Points on a hilly landscape, in no order, each with its height.
A ball rolls from a point to the lowest of its 2 nearest points, and stops where none of them is lower. Distance is the straight distance between rows; heights are no part of it.
Ror height 855: [201  83 137 118 128 134 108 148 157 125 167 132 138 117 146 104 148 151
  79 121  86  91 113  99 100  99 156 103 117 148 105  96 142 165 146 139
 165 139 121]
nimem height 334: [118  90 110 103 199  79 119 121 124 150 149 113 140 160 140 156  98 142
 100 119 153 136  54 172 121 129  94  99 156 167  47 115 121 134 114 131
 150 184 148]
Pupof height 571: [139 109  92 117 102 190 128 134  62 125 154  88 127 135  95 117  98 152
  99 143 164  97 196 127 104 100 158 160 132  91 113 134 105 170 125 176
 127 121 174]
kos height 722: [137 110 180 151 100 157 123 131  79  97 149 126  87 140 139 131 113 126
 100 145 137 142 164 114  84 113 105 155 118  98 125 116 149 157  98 194
 124 103 129]
Tak height 374: [156 153 131 122 138 150 152 131 142 127 157  91 181  77 110  79 114 152
 123 158 174  83 167 112 172 104 101 153 119 118 159 167 119 106 163 101
 137 121  92]
ros height 330: [151 112 132 104 157  93 114 135 116 137 182 111 100 112 100 114 135 126
 144 156 102 106  72 118 117 141 114 150 115 154 125 142 110 115 162  97
 133 117 155]
vad height 699: [111 133 111 121 135 111 111 147 139 125 108 158  92 147 130 164 170 120
 183  96  54 186 121 111  96 193 164  75 100 137 127 125 126 120 138 148
  81 111 137]
kofon height 596: [ 91 105  89 124 172 101 143 119 165 146  83 137 147 163 133 177 103 157
 139  95 139 154 144 192 119 118 131  64 178 105  95  56 129 130  76 119
 118 144 155]
Nub height 813: [149 164  87 110 140 138 132  99 187 162  94 183 115 137 157 154 133 142
 119  82  85 111  58 121 133 118 127  80 142 207 165 130 139 158 158 152
 193 145  69]
Mari height 546: [106 147  97 117 149 144 135  91 126 121  80 128 146 139 151 128  90 165
 121 111 165 120 158 137 124 101 128 109 145 107  92 139 108 130  99 147
 160 148 125]
Fegu height 643: [ 99  84 148 151 179  71 147 144 121 128 106 119  94 157 105 160 127  73
 144 104 133 164  71 165 127 145 107 137 168 157  83 154 144 112 115 153
  96 132 127]
duz height 205: [168 158 140 144 143 143 144 100 156 138 129 155 200 122 186 119 133 164
 135 135 144  84 118 101 178 126  93 120 111 199 159 130 136 119 169 129
 181 137  48]
Morov height 301: [158 143 142 154 145 120 131 111 134 133 136 126 179 113 142 103 142 163
 144 152 163  97 137  97 153 130 108 165 109 163 120 183 123 119 186 119
 148 154  82]
tegid height 436: [ 92  98 122 121 174  74 146 134 167 147 120 119 131 128  66 164 141  98
 211 108 104 147 116 166 171 159 120 119 178 118 162  86 126  60 139  71
  74  88 161]
gizef height 832: [138 113 100  93 120 146 100 121 131 109 132 109 108 152 152 128 122 170
 128 126 100  96 116 120 106 110 164  64 132 138 102 110 118 148  90 149
 152 118 100]
Bifek height 513: [ 99  98 141 134  99  95 148 141 132 143 114 145 101 110  77 167 142 114
 159 126 101 150 152 172 116 145 154 164 138  66 126 101 138 148 137 104
  87 135 212]
Fuvuf height 626: [112  84 122 130 194  59 165 135 165 156  99 127 131 133  88 167 125  92
 119  77 149 146  98 185 138 155 116 142 167 137  72 151 130 120 147 130
 112 161 156]
nel height 742: [126 157 139 127  94 101 116 141 121 115 154 136  91 114 108  99 149 110
 152 161  93 142  96  98 121 166 153 159  82 109 120 185 102 136 157  97
  89 157 176]
rido height 457: [149 128  70 163 131 168 156 136 180 125  83 119 190 133  95 139 139 164
 158  91 142 123 181 129 158  95 171  82 155 121 144 123 122  96 129 125
 145 137  78]
milok height 358: [148 156 139 107 151 131 121 113 153 146 154 134 149 105 136 102 133 129
 155 118 115 125 143  99 126 157  68 120  91 131 177  92  87  69 139  95
 128  75 155]
gotav height 572: [169 128 169 146  97  90 114 131 105 142 203 149 159 102 136  82 174 135
 127 175 104  95  86  81 135 140 123 186  76 156 124 132 143 136 179  85
 121 139 151]
bimir height 460: [ 92  82 122 120 136 153 133 143  46 125 131  88  85 136  91 145  84 106
 117 169 162 117 126 162  99  92 124 178 155 111 117 122 130 159  95 142
 118 111 153]
Luno height 696: [144 145 153 145 159 138 138 130 123 108 123 109 131 146 153 109  99  99
 128 113 168 157 150 103 147 134  69 112 138 150 136 168 132 100 110 186
 102  79  80]
kirul height 514: [ 77  54 146 111 126 108 152 152  91 129 139 102 116 115  72 149 121  94
 125 154 168 109 107 167 136  90 129 186 152 116 119 126 149 123 129  97
 109 117 120]
zar height 459: [ 88 130 126 124 107 162 120 121 107 136 119 121 119 127 106 135 105 142
 174 161 129 134 160 145 125 106 109 129 137  89 167  60 130 102  92  93
 111 102 163]
nogor height 535: [120 151 108 135 135 193 134 121  54 122 126  74 114 141 105 113  77 128
 106 139 189 134 221 143 127 126 130 166 145  85 134 163 117 166 105 186
 104  86 154]
Pabeg height 504: [125 170 129 121  54 147  89  75 131 124 125 162 144 134 187 112 165 185
 109 109  89  99 152  95 117 106 190 107  90 105  93 127 103 188 158 147
 180 165 145]
bamit height 349: [119 121 171 103 126  96 120 108 148 150 156 140 136  90 119 118 147 114
 137 138 110 125 108 123 127 134  82 148  94  95 169  64 123  77 143  59
 125  99 176]
rim height 256: [180 104 131 101 132 108 103 167 166 151 188 128 100 120  85 101 158 108
 115 146  61 105  47 121 143 136 122 144 114 175 157 114 134 125 185 101
 132 124 147]
Bif height 248: [128 149  88  82 204 103 100  96 160 170 120 160  85 172 169 161 102 133
  94  67 114 170  70 158 107 191  87  70 149 172 109 115 100 113  99 155
 147 126 154]
zevol height 767: [119 154 136  97 169  82  89 114  96 108 106 132  56 146 150 134 117  96
 121 119 102 182 122 121  73 227 140 127 121 113  92 166 110 122  99 151
 123 107 163]
fediz height 530: [171  80 172 145 102 104 112 131 127 137 195 154 166 109 137 116 171 147
 121 147 108 104 108  97 112 111  90 164  85 139 146  66 152 120 145 104
 125 108 134]
kurem height 753: [122 139 177 163 121  94 134 127 119 130 139 127 130 103 165 133 149  93
 132 175 133  91  50 140 164 132 124 167 138 194 146 182 198 140 165  83
 140 157  63]
fal height 258: [ 96  97 194 144 125 135 149 127  91 105 101 127  96 131 146 134  86  83
  96 147 175 133 119 155 123  72  79 143 160 113 137  95 181 133  78 147
 145 106  96]
siki height 340: [146 163 159 102 141 141 120 132 147  99 138 121  81 106 152 120 120  81
  90 106 106 153 118 103  96 161  93  95 113 112 172  96 125  99  90 137
 142  76 127]
Nus height 505: [158 122 109 114 165 150 145 138 179 152 143 125  87 112  93 139 122  85
 123  88 110 117  87 130 141 117  93 115 169 173 193 119 131  84 141 138
 132  82 102]
fil height 392: [144 102 100 144 181 116 146 138 178 149 125 117 147 142  91 153 142 113
 186  74 121 145 135 143 160 155 104 107 165 155 153  92 122  43 130 125
  86  89 143]
dovi height 670: [ 82 131  83 117 121 142 121 132 117 105  82 118  84 160 120 159 109 146
 166 125 102 153 137 150 100 120 183  69 153  90  98 105 139 155  74 152
 125 125 135]
riz height 503: [119 166  47 115 169 148 131 104 174 145  88 119 147 175 132 137 121 164
 179  61 125 137 144 145 153 152 149  46 156 143 117 121  94  81  99 145
 125 113 128]
zipa height 548: [ 89 155 165 159 136 116 117 105  60 119  99 129 105 155 165 113  98 117
 156 153 163 167 130 114 124 146  80 166 124 139 108 203 127 142 116 147
  96 116 119]
feri height 650: [ 87 127  91 126  84 171 122 149  87 107  97 103 105 149 104 143 108 141
 185 171 111 124 124 142 124  90 177 117 149 108 131 115 129 164  96 129
 129 142 115]
tegi height 764: [127 171 136 115 118 108 138 129 117 129 142 120 115  71 107  87 117 117
 105 167 143 110 120 116 131 133 161 173 107  87 116 198  98 150 173  78
 126 178 188]
nete height 426: [133 155 100 126  78 158 135 162 164 123  92 127 170 103  87  95 149 111
 102 163 111 128 129 131 163  90 197 143 122  97 147 159 125 157 158  74
 146 209 122]
Zil height 627: [ 81  98  77 119 170 112 175 138 116 142  89 128 178 131  93 137  98  90
 123  88 202 147 183 210 185 105  98 125 201 114 131  54 155  79  64 103
 114  96 160]
lisen height 686: [101 176 160 132 117 128 125 136 116 101  92 131  71 115 170 132 130  70
 146 134  92 158  83 116 114 135 137  91 120 137 145 160 147 159 117 140
 124 116  89]
lino height 730: [ 83 134 204 170  62 105 133 138 120 119 143 124 143 103 180 136 169  91
 153 195 150 114 105 132 190 128 116 163 140 179 200 178 197 122 149  70
 107 148  53]
muk height 802: [142 183  91 101 127 153 114 106 160 128 100 150  82 135 162 128 148 126
 116  86  60 111  77 109 129 151 168  80 111 180 139 172 114 168 168 174
 182 127  84]
Mip height 433: [ 91 162  43 107 161 133 141 131 116 122  87  96 131 117  83 122 118 132
 180 122 138 137 164 156 132 141 181 118 150 103 103 159 100 129 106 102
 116 128 167]
lafa height 743: [121 112 167 147 128 129 104 107  53 102 109 124  64 171 151 143  85 122
  93 130 145 174 166 126  71 163 113 174 138  99  96 156 140 160  86 203
 118 106 154]
fab height 697: [133 133 164 149  82 164 112 147  69 105 176 108  89 138 121 103 107 128
 133 181 137 142 167 107 120 139 102 181 103  87 152 144 113 140 115 171
  80  97 152]
Loron height 499: [ 84 141  71 138 152 188 142 116  38 141 102  83 160 169 104 113  70 149
 153 142 210 122 213 163 150 125 120 183 136 111 130 159 102 138 126 151
 108 112 171]
Lusis height 707: [104 169 172 156  91 137 132 142 130  96 104 127 121  99 182 124 140  86
 169 163 118 132 104 121 163 113 121 114 131 166 187 170 160 134 137 110
 116 137  57]
retu height 827: [148 131 134 158 135 128 146 133 156 141  96 176 122 137 167 170 147  92
 125  97  96 127  46 127 134 105 127  89 144 213 154 119 186 159 158 164
 172 145  43]
Mav height 711: [117 168 108  95 110 116  82 135 110 118 130 159  88 137 131 130 169 137
 162 122  69 170 126  99 103 224 173 106  68 121 111 163  78 114 141 144
  97 115 160]
vuz height 556: [122 151 122  71 136 137 139 155 119 110 136  83  92  71  98 108  98  82
  96 161 132 103  97 139 136 110 131 126 131  96 146 120 124 125  96  85
 153 111 138]
nitov height 479: [120  98 129 133 125 142 144 108 131 142 102 143 118 125 132 165 107 152
  95 105 140 127 191 159  79 104 142 122 142  63 116  71 135 154  98 138
 138 135 180]
baz height 468: [118 173 177 161  97 118 145 100 138 127 113 171 126  93 153 137 149 107
 122 105 114 163 167 113  96 153 121 145  82  75 134 139 133 149 142 124
 113 136 166]
pok height 840: [129 143 144 156 159 117 162 114 185 144  93 162 104 118 141 161 129  70
 103  75 132 138  68 148 132 122 103 110 156 167 146 160 157 126 162 151
 149 149  90]
tupov height 757: [154 132 102 124  81 172 112 188 125  86 141 106  93 142  89  96 132 115
 136 134  88 146 148  94 135 141 176  90 119 107 124 135 130 122  89 172
 100 106 120]
nedup height 423: [155 147  82 120 122 176 140 126 152 121 123  94 189 105 109  99 123 160
 142 134 149  92 165 120 170  94 142 105 133 123 157 132 117 108 132 103
 158 125  89]
fofi height 350: [137 125  55 110 121 133  92 123 145 130 129 106 150 157 106 113 160 200
 186 117  84 109 139 109 135 142 203  84 114 135  97 144  84 117 150 126
 125 134 142]
Mup height 851: [139 135 175 162 145 114 146 135 166 136 136 125 105 101 130 130 147  72
 103  90 134 125  96 128 141 141  96 147 140 171 173 205 147 124 179 142
 111 119  83]
fovur height 871: [183  94 173 140  78 129 121 179 143 104 162 146 111 121 126 104 161  99
  81 134  73 129 102  92 109 111 138 117  99 137 128  92 164 155 123 156
 125 124 122]
duro height 775: [144 155 153 137 130 121 140 134 124 116 126 118 111  98 149 110 128 102
 120 155 112  99  78 122 139 115 143 140 123 157 122 197 153 172 162 116
 152 160  91]
zuf height 299: [131 135  73 108 194 100 120  97 187 170 114 148 107 152 127 171 124 146
 133  68  94 138  75 142 107 162 136  76 145 162 111 133 112 138 155 139
 141 156 143]
nevon height 385: [164 117 122 120 157 120 106 128 131 141 155 139 119 141 145 126 148 144
 150 115  93 121  83  93 108 156 113 112 102 188 124 128 110 121 151 149
 128 111 109]
Tove height 424: [146 124 126  92 161 111  81  93 136 151 158 153 129 147 188 137 142 171
 106 101 112 121 107 105  80 167 110  86  96 149 114  90  96 118 117 125
 143  94 134]
Baze height 810: [127 161 161 107  75 149  99 144  88  73 143 138  81 135 178 111 138 120
 113 153  95 145 118  79 104 154 135 110  90 114 137 108 120 153  84 174
 134  96 112]
nuzi height 714: [187 120 141 134 167 138 119 132 121 116 163 110 123 158 148 112 127 138
 104  83 149 150 156  77 114 174  86 110 119 163 111 156 111 104 123 225
 103  68  87]
nuvol height 108: [143 133 131 110 100 105  97 184 152 125 163 129 103 142  94  93 154  96
 162 190  55 133  38 103 166 142 137 126 100 166 180 116 118 120 157  91
  87 139 141]
voreg height 437: [133  79 176 144 111 128 169 112 146 125 140 140 179  93 118 140 150 130
  62 134 186  90 142 138 154  75 115 181 147 109 140 107 177 114 164  90
 164 146  89]
mor height 740: [167 110 103 121 108 163 122 147 121 110 147 109  98 128 111 117 120 157
  95  95 115 139 193 104  98 134 173 103 129  86  91 134 113 128  97 187
 114 105 153]
Zavop height 298: [155 145 180 151 123 129 143 103 135 128 137 159 176 103 192 121 143 127
 112 126 130 102 115  98 130 106  81 125  94 167 161  97 166 139 145 127
 163 107  65]
zez height 378: [131 102 180 160 129 121 136  94 128 127 127 166 159 134 183 137 112 136
  96 114 166 125 139 122 105  87  59 131 117 130 123  64 161 117 106 143
 152 118 101]
zinum height 483: [161 115  92 170 151 148 167 136 192 144 104 124 202 138  94 158 151 145
 131  98 161 116 146 138 182 116 126 119 156 165 146 135 129  69 167 116
 155 166  64]
zem height 467: [145 136 149 142  83 141 110  70 129 146 136 177 159 130 178 139 146 192
 107  94 123 126 192  95  86 125 149 133  87  93 102 100 111 158 151 150
 138 144 166]
Zuso height 240: [121 145  99 112  95 153  85 113 105 122 151 133 158 159 146  99 162 208
 204 139 107 125 175  83 123 161 132 114  78 131 124 120  68  89 122 138
 109  88 133]
kon height 552: [124  81  55  87 134 139 135 147 118 129 141  96 126 107  77 142 114 132
  88 112 131 119 167 164  95  88 184 108 155  88 110  67 125 149  89 116
 115 119 173]
fef height 612: [121  92 101 122 194  58 167 130 188 160  89 145 142 136 108 184 127 127
 113  65 127 152 136 196 121 145 132  82 177 108  78  95 130 131 118 126
 125 158 181]
vel height 774: [153 148 124 117  88 152 108 197 108  80 170 113  73 146  95  90 135  91
 152 171  99 157 105  78 156 166 148 119 108 124 160 126 114 101  73 151
  71  85 133]
Felen height 481: [143 146  85 160 139 150 149 130 183 129  80 134 147 153 130 142 140 144
 166  60 110 144 157 122 131 137 152  63 130 141 136 125 119  91 131 158
 121 118  91]
Fezu height 369: [145 140 170 117 153 111 131  92 142 146 145 150 145 103 176 132 126 109
  83 134 127  85  67 123 115 108  63 116 114 157 155  64 169 123 129  84
 186 110 107]
sef height 511: [104  75 140 132 117 105 171 145 128 148  98 142  97 118  83 179 118 115
 106 106 129 134 190 201  98 112 147 156 167  61 124  77 151 161 112 131
 116 118 200]
Nin height 300: [137 163  73 121 116 157 112 137 138 118 131 103 139 142 103  96 142 158
 220 131  96 131 144  96 159 147 152 101 106 141 147 144  88  78 133 118
 103 106 126]
geme height 393: [114 130 117 170 154  64 127  87 130 156 111 160 157 152 144 169 156 146
 158 103 125 137  82 127 104 150 140 132 117 147  62 157 136 150 163 116
 133 189 136]
tir height 604: [ 83 113  84 115 149 167 160 128  85 128  97 103 163 136 114 126  69 103
 104 128 215 130 172 181 158  67  98 141 179 121 139  74 152 105  62 122
 128 101 120]
bafon height 381: [137 119 166 164 103 134 170 114 165 110 103 148 177 113 156 155 131 122
  98 151 161  97 123 138 166  75 108 135 143 146 161  97 196 114 142  91
 184 154  37]
vaben height 575: [137 106 114 121  71 178 128 147 107 127 141 125 139 120 100 113 117 147
  94 172 127  94 154 126 125  78 164 154 120  81 132 108 122 179 142 125
 145 165 159]
kofu height 292: [139  90 122  92 215  80 101 115 132 145 150 119 106 178 155 147  93 124
  95  95 131 171  68 157 107 171  70  94 151 166  85  90 114 109  87 146
 127 123 161]
Seni height 515: [161 131 123 174 109 158 141 143 173 121 102 120 178 128 125 135 149 133
 164 141 126 110 141 119 186 109 145 115 139 177 178 148 138 107 165 110
 150 153  28]
ruk height 551: [122 130 124 142 124 134 120 127 136 126 113 129 154 130 135 136 138 142
 197 151 114 117 104 117 152 115 119 112 131 153 150 114 126 103 143 100
 138 137  81]
voliz height 414: [159 176 159 141  55 151 138 106 155 130 134 179 137 110 141 121 145 146
  89  97 112 159 202  81 118 143 142 138  70  56 136 120 107 151 153 157
 116 154 189]
fer height 522: [123 160  80 100 152 153 117  95 154 128 104 111 134 137 132 114 116 173
 134  85 128 117 177 129 123 149 166  68 130 107 100 133  92 103  94 135
 140 105 147]
fet height 406: [102 108 134  90 159 105 131 112 147 141 133 111 121  96 101 132 107 114
 131 136 131 123 126 161 127 124  93 122 144  82 147  56 123  90  96  68
 133  90 173]
nor height 255: [170 133 190 118 118 145 122 135 129 104 159 133 117 101 173 104 132 116
  81 130 124 140 142  88 101 116  66 104  96 128 165  69 138 126  99 164
 146  62  97]
tatu height 794: [163 149 156 114  82 166 111 186  97  76 170 110 104 133 144  80 130 129
 136 177  99 132 140  70 150 139 107 110  98 141 168 103 124 132  82 186
 102  71  87]
Lufo height 115: [128 136 225 143 112 130 131 123 100  96 143 140  93 102 180 118  99  78
  78 145 147 137 121 110 102 102  60 140 120 109 159  93 181 142  91 144
 147  75  96]
toket height 347: [132 127  81 129 165  80 108  90 167 161 117 145 141 154 123 169 151 160
 135 100  91 111  51 136 114 133 166  92 132 170  89 152 132 172 194 107
 161 196 119]
nemem height 432: [122 148 122 170 159  85 148  92 139 156 115 153 196 146 135 151 150 146
 144 117 177 136 100 144 161 150 103 167 128 160  77 181 128 105 174  98
 151 220 117]
sesu height 519: [134  78  78  71 114 135 101 144 104 141 171 104 113 123 105 142 110 161
  57 143 118 110 140 144  76  89 195 122 135  86  87  83  96 188 118 115
 129 158 190]
kuga height 336: [175 146 147 165  73 143 121 162 183 136 121 140 191 117 115  84 181 119
 115 170  97 122 129 118 181 111 167 144 114 145 173 153 150 143 181  75
 148 199  84]
nas height 465: [ 72 150  38 131 142 156 132 123  52 126  90  91 150 154  81 126  91 143
 193 145 183 129 174 161 144 117 164 155 160 129 104 159 106 131  96 122
 107 123 151]
Bav height 510: [133 111 100 112  57 160 115 158 131 146 125 142 183 129  71 110 147 127
  78 187 120 109 141 137 145  65 201 165 122  94 133  93 131 184 173  88
 152 218 154]
tirud height 756: [101 122 122 110 165  88  86 102  59 113  81 124  71 187 161 130  72 136
 117 130 136 185 139 143  94 198 105 148 149 105  74 153 121 136  61 164
 125 109 177]
Sig height 597: [ 80  80 186 157 100 101 138 139  98 127 159 109 141 124 113 131 152 128
 159 173 190 107 122 155 165 116 109 221 152 138 149 176 151  96 157  80
  89 144  98]
sikor height 791: [153 182 146 141 112 132 125 109 142 112 114 146 123 108 180 108 144 117
 102 106  83 108  94  95 124 132 161 104  98 170 125 179 151 194 168 157
 171 150  81]
Zegub height 586: [100 130 140 132 128 136  93 103  41 118 110 127 117 188 178 119  79 166
 158 168 158 128 124 116 109 120  93 147 126 159  88 149 122 149  92 170
 140 119 115]
fosi height 512: [108 163 119  94  99 169 128 139 108 116 138 111 103 107  96 100  94 110
 122 175 136 129 134 131 139 124 128 136 118  61 163  95 105 119  75  92
 130 109 187]
sovad height 673: [123 114 138 131 164 140 147 136 118 113 124  91 137 127 118 117  96 101
 127 138 179 122 126 143 156 100  90 127 154 151 129 141 135  94  96 136
 125  97  94]
lefib height 822: [129 131 128  86 123 134  74 131 100  92 139 128  67 160 184 135 127 143
 113 128  96 139 100 110  83 158 146  64 121 134 109  98 120 134  67 178
 144  87  91]
tov height 636: [ 94 129 185 189  99 109 132 118 104 138 146 128 140 117 138 111 149 129
 167 156 168 140 161 123 140 136  89 207 112 132 155 196 131 111 166 108
  70 126 130]
Kidok height 782: [110 126 116 120 133  98 159 129 140 155 124 123 156  57  80 122 145 121
 119 138 152 110 161 150 136 126 167 197 126  84 120 172  98 120 182  60
 122 170 183]
Pokek height 485: [112 122 118 158 155 128 182 136 173 130  88 128 177 125 115 165 131 102
 108 100 184 131 123 169 178 108 119 131 171 141 117 156 141  89 149 123
 152 188  68]
pip height 356: [ 83 119 175 161 105 157 173 119 126 116 103 129 124 106 116 142 104 107
  92 135 177 127 166 160 136  77  99 171 153  79 164 114 167 129 122 119
 135 125 113]
Fafu height 461: [107 129 143 165 159 101 180 112 151 140  91 138 187 120 125 149 128 124
 121 105 192 145 156 161 161 136  99 175 145 119  94 182 135 102 153 122
 126 193 120]
Rure height 214: [171 173 161 170  40 148 120 152 166 130 141 163 182 122 137  62 173 130
 102 156 101 134 148  71 178 111 160 143  86 122 155 174 142 188 175 132
 108 183 108]
kib height 411: [113  85 110 111 174 105 133 129  77 131 119 102 119 146 118 140  77 126
  92 139 173 132 123 156  98 108 110 155 155 128  58 140 122 149  89 158
 125 134 155]
divol height 399: [163 156 154  88 144 131 117 127 146 134 165 131  94  95 149 111 124  98
  95 133  95  99  70 107 117 143  80 115 109 155 174  91 130 117 130 114
 170  91 128]
navim height 484: [142 114 126  76 111 157  96  99  96 142 171 118 115 119 147 128  96 185
  67 146 144  90 161 123  77 112 143 138 125  76  99  89  85 168 103 127
 156 134 195]
lop height 435: [108  92 149 178 120 151 137 104 121 141 101 166 142 174 168 169 110 167
 116 106 160 144 163 152  91  84  98 119 141 106 112  56 155 141 102 171
 140 148 134]
vobel height 488: [154  88 167 161  95 117 125 113 141 144 164 152 186 103 126 133 172 153
 107 154 125  81 124 112 141  86 112 175 113 127 149  65 177 122 170  64
 161 152 109]
laz height 466: [163 158  90 112 145 177 145 125 193 146 128 120 144 103 111 115 123 127
 145 102 107  94 119 121 161 117 113 101 137 158 199 117 116  86 158 107
 153 107  98]
dugup height 557: [ 92  70 156 131 122  95 158 143 104 121 150 111 143 104  98 142 150 105
  96 162 189  88 100 158 149  99 141 213 159 146 112 178 163 130 169  88
 126 167  89]
Bevar height 685: [ 92 131  87 114 145 107 107 117 156 122  90 152  91 163 142 174 131 152
 165  82  74 166 144 151  94 178 184  37 141 103  98 101 126 138  91 145
 101 114 143]
sop height 725: [116 169 128 125  96 120 107 143  90 111 141 128  82 129 103 106 134 133
 173 151 101 167 157  96 115 197 158 163  87  99 105 198  78 121 126 148
  76 128 179]
moko height 648: [100  95 104 112 187 108 158 146 105 130 113  91 143 133  82 114  98  78
 123 101 187 142 137 178 177 125  91 142 183 136 117 123 135  77  71 118
  96  78 141]
vus height 264: [114 145 150 104 104  96 116 146 156 138 159 136 123  95 103 105 151  97
 156 176  91 128  68 120 165 140 108 145  92 116 180 107 117  97 161  40
 110 137 163]
Seg height 668: [112 143 181 161  80 131 114 166 104 104 165 118 108 112 132  96 138 107
 162 174 130 152 132 105 137 141 105 163 106 127 162 187 121 120 128 137
  66 109 121]
bot height 371: [126  98  98 105 172 115 129 126  86 139 135 109 153 157 153 131  88 162
  84 118 188 120 101 156 117  98 116 124 155 154  18 154 110 158 102 166
 159 192 127]
Sulit height 453: [140 135 135  94 147 102  92  74 110 151 156 139 131 125 165 115 109 181
 107 138 141 110 137 112  79 146 112 135  95 108  96 110  90 124 117  98
 160 119 183]
Zigo height 576: [ 86  89  38 112 162 111 152 135 134 151 103 126 167 134  81 171 114 138
 124  95 163 127 176 202 120  94 158 106 181 104 107  53 133 144  86 109
 114 136 156]
mobu height 509: [ 91 182 178 156 105 117 114  90  78 124 116 153  96 119 166 123 123 117
 142 141 129 159 141 110  93 154 112 174  93  94 125 181 128 155 126 122
 106 128 150]
Tib height 574: [107 127  82 103 145 160 159 131 105 119  92 109 160 122 128 134  75 123
  78 129 197 106 151 159 135  60 129 103 163 120 102 119 139 145  82 145
 164 141  85]
fupad height 778: [119 141 166 131 153  87 107 140  91 116 137 122  48 128 141 139 141  60
 145 129 109 178  75 111  83 194 118 144 114 147 115 190 122 125 128 145
  95  96 135]
bobi height 727: [170 129 117 114 127 150 104 127 132 106 158 118 126 146 142 112 147 167
 114  90 108 124 175  76 113 164 155  90  95 135  91 159  98 116 138 199
 125  94 110]
zozet height 863: [147  78 190 153 119  98 143 162 162 138 168 112 108  89  97 111 167  73
  84 101 120 108  85 141 152 126 140 175 134 154 147 194 160 131 188 106
 105 139 108]
ziles height 664: [ 95 119 146 155 136 103 122 126 114 115  97 137  91 144 136 154 128 105
 171 120 108 159  96 127  95 126 126 111 134 135 105 130 146 135 107 142
 109 127 125]
tasav height 477: [103  93 124 128 134  73 135 143 157 134 113 144 109 134  77 175 140 125
 189 120  79 166 163 167 125 155 139 114 159  89 137  71 144 107 109 104
  72  85 194]
biz height 333: [169 155 148 161  52 159 132 131 171 138 142 156 185 116 112  83 164 155
 112 133 118 142 198  77 154 111 153 160  78  78 148 141 105 145 187 129
 106 180 155]
loz height 302: [123 175 137 105 120 133 110 115 105 132 154 144 161 125 166  92 151 163
 196 161 114 123 130  81 134 157  89 126  67 155 164 112  77  96 142  96
 127  90 129]
zugi height 351: [173 111  76 144 146 140 129 150 164 140 151 114 151 137  80 125 155 149
 190  79 100 138 161 108 133 158 137 104 121 151 135 122 103  56 140 138
  81  82 145]
rageb height 843: [183 112 102  90 152 146 106 116 168 135 147 123 133 139 177 128 123 177
  68  97 104  68 105 118 106 104 159  60 133 156 101  99 107 160 122 141
 186 136 104]
fel height 394: [118 143  87 111 105 127 120 135 142 130 110 123 116 123  92 125 142 147
 163 122  84 137 150 127 113 153 193 109 118  85 106 146 100 143 128 115
 116 162 175]
Toz height 620: [ 84 127 117 155 102 171 119 120  57 116 100 116 129 169 137 136  98 168
 198 192 151 106 131 138 125  91 140 164 140 144 118 154 130 165 122 144
 140 147 100]
Maton height 877: [151  90 159 116 110 106 141 179 153 118 157 108  95  84  79 100 149  68
  63 136 112 116  88 131 137 103 157 155 131 106 125 151 143 150 150 109
 124 147 141]

Where does a ball stop that starts at each point below?
zevol: Bif
zozet: nuvol
lino: nuvol
kon: nuvol

Call two points neighbours if one is among the 2 nearest of the other. Go from one point of each pair to the other, from neighbour to neighbour, staying as low as possible. Name the highest point that can't be avoided.
Rure / duz: vaben
Zuso / nuvol: milok
Lufo / duz: divol
